Each scene shows the same named points in several views. A view is turned or mirrored, and shifted as a whole, has a little noise and may leave points out.
In the rows, zero is written as 128.

Scene 1
View 1
pib: [ 95 116 171 131 129 122 169 129 166 111  84 163  65 205 254 130 135 150
  92 167 137 159 100 142 129 119 157 182 125 101  78 149]
Dek: [110 111 141 132 100  86 136 132 124 111 170 164  70 164 160 145  60 174
  84 116  64 145 136 164 111 132 109 167  91  99 119 197]
fabe: [153 112 146 176 131  83 128 139 102 116 138 122  66 166 142 187  84 138
 104 133  94 159 152 149 158 109 131 132 119 114 132 172]
Nud: [103 131 161 128 101 116 138 118 130 142  74 146  98 175 178 159 112 109
 116 146 135 146 132 114 187 147 150 118 147 142 117 127]
rola: [155 114 149 146 134  97 118 133  98 111 126 141  59 142 144 178  69 149
  97 140  90 146 142 151 159 117 115 133 123 105 131 169]
Gile: [125 116 159 129 119 143 112 132 130 120  74 133  41 139 142 185  95 146
  85 160 132 129 106 157 200  98 130 134 147 140 128 136]
Nit: [159 111 162 164 136  97 122 131  99 121 116 113  37 139 152 198  87 138
  99 146 107 138 126 151 177 105 128 132 134  98 135 160]
Zeka: [ 90 111 142 132 112 147 126 127 178 114  91 151  76 202 182 152 107 161
  77 153 130 166 117 167 152 111 129 153 123 146 102 143]
Laror: [ 62 127 139 122  92 128 153 132 171 126  81 175 111 212 194 129 119 138
  97 146 129 165 134 139 155 133 157 151 127 172  94 147]
tuzu: [ 84 114 140 123  82 118 132 141 143 121 129 160  61 159 144 158  78 170
  75 128  91 130 117 172 151 115 126 158 112 136 116 171]
baz: [115 121 134 165 101 116  95 101 159 134 143 113 109 218 150 174  82 131
 102 119 112 189 154 150 145 156 103 112 103 138 137 132]
doda: [149 110 165 118 145 101 146 144  89 105  93 172  42 120 175 154  82 158
  96 159 102 127 126 140 159 107 138 158 143  96 111 182]
Deka: [120 120 166 139  93 109 125 128 112 136 111 122  48 134 139 189  83 136
  97 133 105 114 110 144 191 124 128 130 133 116 134 147]
rafu: [134 114 162 114 136  90 174 164  67 109  72 185  47 109 164 155  97 142
 106 164 100 114 138 124 181  95 172 157 159 120 108 191]
Bof: [ 62 125 145 124  97 138 161 140 165 130  42 172  97 202 196 139 140 128
 103 165 150 156 124 131 184 115 180 145 154 184  93 134]
Vita: [ 92 125 133 149  61  92 121 132 121 141 150 135  89 162 106 179  66 140
 100 105  79 135 148 152 171 133 124 122 109 154 140 167]
mirag: [118 117 145 151  83 114  93 114 130 135 149 115  66 156 109 191  59 147
  88 114  91 136 127 164 172 134  96 118 111 125 148 148]
ziv: [114 112 154 120 117 131 132 147 126 114  78 159  47 140 150 165  90 158
  84 159 118 128 118 157 179  97 139 150 144 140 113 160]
figo: [100 126 153 161  88  58 181 142 102 137 133 151  96 179 182 157 106 114
 125 119  88 144 154 118 150 140 167 141 117 122 113 182]
gutuf: [123 112 155 152 123  95 145 136 127 113 128 142  57 172 187 166  98 149
  95 140  99 149 125 154 140 112 136 159 116  99 110 170]
tor: [149 122 156 161  98  48 138 136  61 139 163 125  69 128 126 188  62 124
 121 106  63 126 154 125 165 140 127 120 112  94 148 187]
popof: [116 114 168 169 128 101 157 123 157 119 123 123  61 210 233 162 127 139
  98 144 121 161 107 148 131 117 149 164 114  88 102 150]
ton: [ 92 122 145 170  85 102 142 138 142 133 120 123  76 188 151 184 108 129
 100 127 107 146 130 150 172 112 155 134 122 148 125 156]
veta: [ 92 115 142 158  90 109 130 135 153 122 135 131  65 187 158 172  94 152
  86 128 101 147 121 165 150 113 133 147 109 132 120 161]
luton: [157 119 167 147 101  73 134 148  51 138 122 123  34  86 105 208  67 127
 111 128  78  92 133 134 207 108 135 116 145 108 153 179]
View 2
pib: [186 118  86 114 194  92 108 142  73 188  81 120 106 120 128 176 138 157
  91  57 115 174 139  34 150 200 120 153  78 161 152 134]
Nit: [154 100 129 122 158  77  53 179 128 141  98 140 104 103 152  89 153 148
 150 144 115 133 132  82 151 139 138  67  75 144 141 158]
baz: [131 102  67  89 120 128  56 188 103 127  93  93  94 136 137 155 153  93
 112 149 102 148 126 140 117 157 151 118 117 143 105 127]
ton: [149 120  76 134 160 114  78 173 108 151 104 134 103  92 139 122 169 122
 139 104 120 137 123 119 123 175 164 112 125 130 131 153]
gutuf: [163  98  96 116 178  79  80 156 118 165  93 109 100 115 139 121 151 155
 119 109 111 130 119  81 140 178 138  93  87 161 137 131]
rola: [128  84 111 121 155  77  57 177 133 148  94 116  97 126 153 105 151 151
 130 141 110 114 119  89 150 142 147  59  73 148 132 151]
veta: [148 102  72 120 160  93  89 175 108 149  94 108 116 110 141 127 167 140
 128 115 114 128 109 101 116 186 150 105 120 138 122 130]
doda: [139  91 119 138 178  63  81 161 128 169  80 136 110 124 151 117 146 186
 123 100 114 113 122  49 172 153 140  62  44 152 155 168]
Vita: [121 111  65 135 134 106  86 182 129 134  93 121 115 111 142 119 170 133
 134 130 106  85  95 159 117 159 185  70 125 124 107 157]
Laror: [128 119  42 139 156 124 111 164  80 174  81 126 107 128 129 194 156 136
  93  59 122 159 128  86 134 195 171 148 103 121 139 159]
Bof: [122 129  55 156 161 131 110 170  69 174  84 161 111 111 134 190 159 140
 114  46 136 183 141  58 143 188 174 157  94 103 155 188]
fabe: [135  93 109 128 166  89  52 170 138 154 103 121  86 108 151  93 158 135
 138 136 115 121 123 113 144 145 160  63  89 150 139 156]
Gile: [126 104 107 136 132  87  81 202 100 135  87 168 135 112 160 123 163 158
 158 125 126 150 130  48 143 152 143  97  78 104 141 179]
luton: [137 115 136 153 156  73  60 176 156 138  98 169 114  94 159  60 155 161
 168 137 111  81 115 130 163 114 170  19  70 132 145 201]
Zeka: [129  97  64 119 150 101  97 185  81 153  82 117 121 123 140 166 164 150
 116  98 124 162 122  51 123 196 138 139 103 122 131 135]
rafu: [121  96 114 176 192  72  91 153 135 185  80 159  97 113 150 112 153 187
 130  72 127 107 127  55 184 149 170  54  40 137 172 201]
ziv: [105  89  97 153 155  79  88 183 113 155  79 151 120 118 154 130 161 176
 138 102 127 131 121  42 153 165 152  81  66 116 150 174]
Deka: [152 122 112 127 139  86  79 181 114 132  87 157 132 109 152 105 151 156
 153 130 109 118 118 107 142 143 149  77  90 126 130 176]
popof: [202 124 100 101 186 103  79 146  88 171 100 118  92 107 127 143 137 127
 109  93 112 174 145  84 142 178 123 140  95 170 143 131]
mirag: [131 104  90 107 114  90  70 198 118 116  89 120 131 123 150 111 161 138
 142 161 101 101 103 133 118 148 150  72 113 125 105 145]
Dek: [153  90  76 116 173  67  99 153 129 161  80  84 113 133 138 124 153 176
  99 110  94  77  92 115 134 178 147  69  91 167 119 122]
tor: [151 108 117 128 166  85  54 155 158 144 100 120  89 112 147  77 147 140
 132 136  96  73 111 172 156 119 173  30  85 168 129 170]
Nud: [138 137  87 130 141 128  82 169  89 149  84 161 108 123 140 166 141 124
 118  87 111 159 146 106 156 144 166 122  76 120 142 197]
View 3
popof: [ 91 157 143 167  91 124 167 137 111 188 149  98 166 158  73 176 151 135
 107 152  97 138  80 135 103 151 153  62 205 176 173 112]
Nud: [153 137 142 152  56 155 147 121 152 168 142 150 126 157  95 163 106 175
 148 119 110 140 125 127  85 153 180  91 203 118 196  95]
mirag: [144 166 131 198 102 143 120 139 137 171 114 109 127 160 140 166  98 132
 115 124  85 125 171 128 158  96 204 117 160 115 160 161]
rola: [130 142 133 192 108 133 127 164 117 168 123 139 119 169 130 156 141 148
 113 127 111 163 117 148 152 103 169 113 147 129 180 150]
rafu: [135 111 137 168  88 119 136 178 164 163 116 184 112 132 121 121 208 174
 135  95 149 167  90 172 117 144 132 121 168 125 196 114]
ton: [140 153 148 171  96 109 141 129 153 172 127 117 146 148 104 182 132 147
 146 123  97 118 146  94 130 145 168  86 197 133 173 137]
Bof: [154 144 124 138  21 127 157 131 163 165 160 132 156 140  90 145 138 190
 169  94 136 131 131  97  79 201 164  74 231 160 179  77]
baz: [159 176 122 189  88 135 136 126  96 166 144 100 147 191 109 186  61 144
 138 157  70 139 144  90 134 117 204  79 181 144 175 137]
figo: [157 154 142 180 127  97 144 141 156 162 114 163 153 147  99 157 151 141
 154 162  71 136  93 133 105 137 152  88 208 128 212 114]
tuzu: [138 173 108 195  80 116 137 158 152 169 121 106 160 135 138 129 154 144
 126 111 100 120 150 143 142 132 179 109 190 156 150 133]
pib: [ 98 157 120 159  53 135 177 149 120 184 161 101 177 144  73 141 165 160
 116 129 117 143  73 149  79 179 153  61 222 194 170  81]
luton: [133 113 169 182 135 135 114 151 179 171  83 182  86 143 140 168 158 140
 112 102 116 141 139 163 153  87 161 144 142  70 197 171]
gutuf: [114 155 129 184 103 120 146 159 125 176 130 117 151 153 109 153 160 138
 113 140 103 145  99 146 131 130 159  93 180 159 172 131]
Zeka: [129 166 108 169  41 131 150 147 121 170 158  88 162 155 108 146 131 166
 132 109 121 135 136 113 121 161 179  80 198 182 148 111]
Dek: [138 180 104 214 118 110 139 173 128 167 113 122 168 145 136 120 155 126
 117 152  70 134 115 171 144 112 172 107 182 155 169 131]
Vita: [176 169 125 199 112 110 121 141 160 158 104 133 140 152 140 156 113 138
 148 131  70 113 170 112 155 110 189 117 180 112 175 149]
tor: [148 142 154 200 162 118 120 152 147 165  88 171 114 157 131 167 138 126
 122 159  69 144 116 157 148  79 164 124 156  87 208 159]
Gile: [117 128 140 157  51 159 135 143 150 177 136 118 108 150 123 164 136 169
 114  72 152 142 152 131 132 136 178 111 167 129 158 135]
Deka: [122 138 149 175  92 151 134 135 163 175 116 132 115 143 124 168 130 141
 110 104 112 129 147 148 129 115 183 117 171 107 172 146]
View 4
Nud: [147 143 154 125 132 111 156 159 193 127 118 173 129 157 115 152  94 148
 139  85 155 115 146 100 105  99 169 122 153 174 167 119]
doda: [118  92 147 122  91 116  92  96 157 124 100 186 136 118  92 137  81 103
 124 133 132 138 130 122  81  58 100  99 147 156 139 124]
Gile: [141 130 187 133 123 152 107 126 157 127 125 171 154 144 115 145  95 155
 117 113 141 123 100 129 108  76 140 101 144 197 116 102]
popof: [103 114 110 126 115 103 127 118 129 175  85 165 167 111 127 164 143 100
 145 106 159 149 139 142  66  98 194 112 188 141 157 120]
Zeka: [119 163 132 136 114 128 123 130 142 141 107 145 173 143 137 129 138 120
 104  83 188 128 101 131  80  76 160 102 174 160 134  86]
ziv: [125 130 163 126 104 135 101 116 162 134 110 171 144 142 114 128  99 138
 112 107 150 119 101 127  95  62 116 107 141 176 117 107]
Bof: [135 180 139 162 104  80 175 160 178 145 102 156 113 170 148 119 142 153
 141  65 198 115 107 139  82  66 157 107 140 167 145  96]
Deka: [130 112 162  96 129 151  94 127 175 141 111 189 158 139 108 153  75 155
 118 107 121 112 130 105 111 100 149 127 156 183 137 122]
tor: [123  97 101  51 136 144  92 117 199 153 107 194 150 115  77 176  61 116
 120 118  78 124 168  61 114 112 115 134 169 166 169 165]
Dek: [ 99 118  83  72 102 132  77  97 167 149  88 176 182 126 106 125  88  91
  88  96 148 120 141  90  72  92 123 130 190 126 160 120]
ton: [118 152 109  95 135 130 126 143 181 179 103 162 156 137 127 154 126 153
 124  84 135 119 118 112 107 105 158 126 166 175 140 129]
pib: [106 124 126 157  86  74 139 120 125 152  78 164 146 127 140 133 146 102
 149  98 199 140 127 162  47  70 183 100 175 127 151  97]
rafu: [125  98 142 122  84  94 113 103 185 134  95 197  94 130  93 123  79 125
 147 127 121 129 127 117  86  45  72 104 122 161 136 139]
luton: [134  85 157  70 130 160  81 115 202 140 114 205 133 124  77 165  42 157
 127 135  64 114 142  81 129  96  91 128 135 193 132 163]
Laror: [124 178 111 135 105  90 159 152 176 145 102 149 138 164 143 115 139 126
 121  59 200 114 117 121  76  76 161 117 164 144 160  94]
tuzu: [110 142 115  88 104 143  82 114 169 150  94 167 175 148 126 114 100 132
  86  83 158 107 105 109  87  84 126 129 167 150 130 102]
veta: [108 145 101  91 125 141 102 127 162 169 100 156 180 134 126 143 123 127
 103  87 147 121 115 113  94  97 155 122 178 157 141 116]
Vita: [122 158  95  53 140 158 101 139 207 155 113 165 175 150 110 140  88 143
  85  74 122 102 127  66 120 113 126 141 172 167 152 127]
Nit: [127  99 151 104 134 151  99 114 159 147 117 177 160 109  94 173  93 123
 127 131  99 141 129 114 108  86 133 101 159 187 130 135]
rola: [124 114 130  94 130 152  97 107 164 131 119 168 165 115  89 163  86  99
 103 124 114 139 135  93 107  80 112 105 169 172 144 129]
fabe: [123 122 114  83 137 146 110 118 174 157 117 168 154 112  93 175  99 113
 116 119 100 139 134  91 114  90 119 109 165 178 141 144]
gutuf: [107 115 110 102 113 123 102 108 151 160  94 167 163 114 110 150 115 101
 119 111 140 138 132 120  81  86 142 109 176 149 147 125]
figo: [114 125  79  85 119  91 141 137 199 172  87 181 125 131 111 154 108 119
 144  91 131 127 161  90  86 100 142 131 170 140 178 150]

In a view up to two points have been moved. Name them for each view, in the order of its rows, or write -.
view 1 => Dek, fabe
view 2 => ziv, popof
view 3 => -
view 4 => Nud
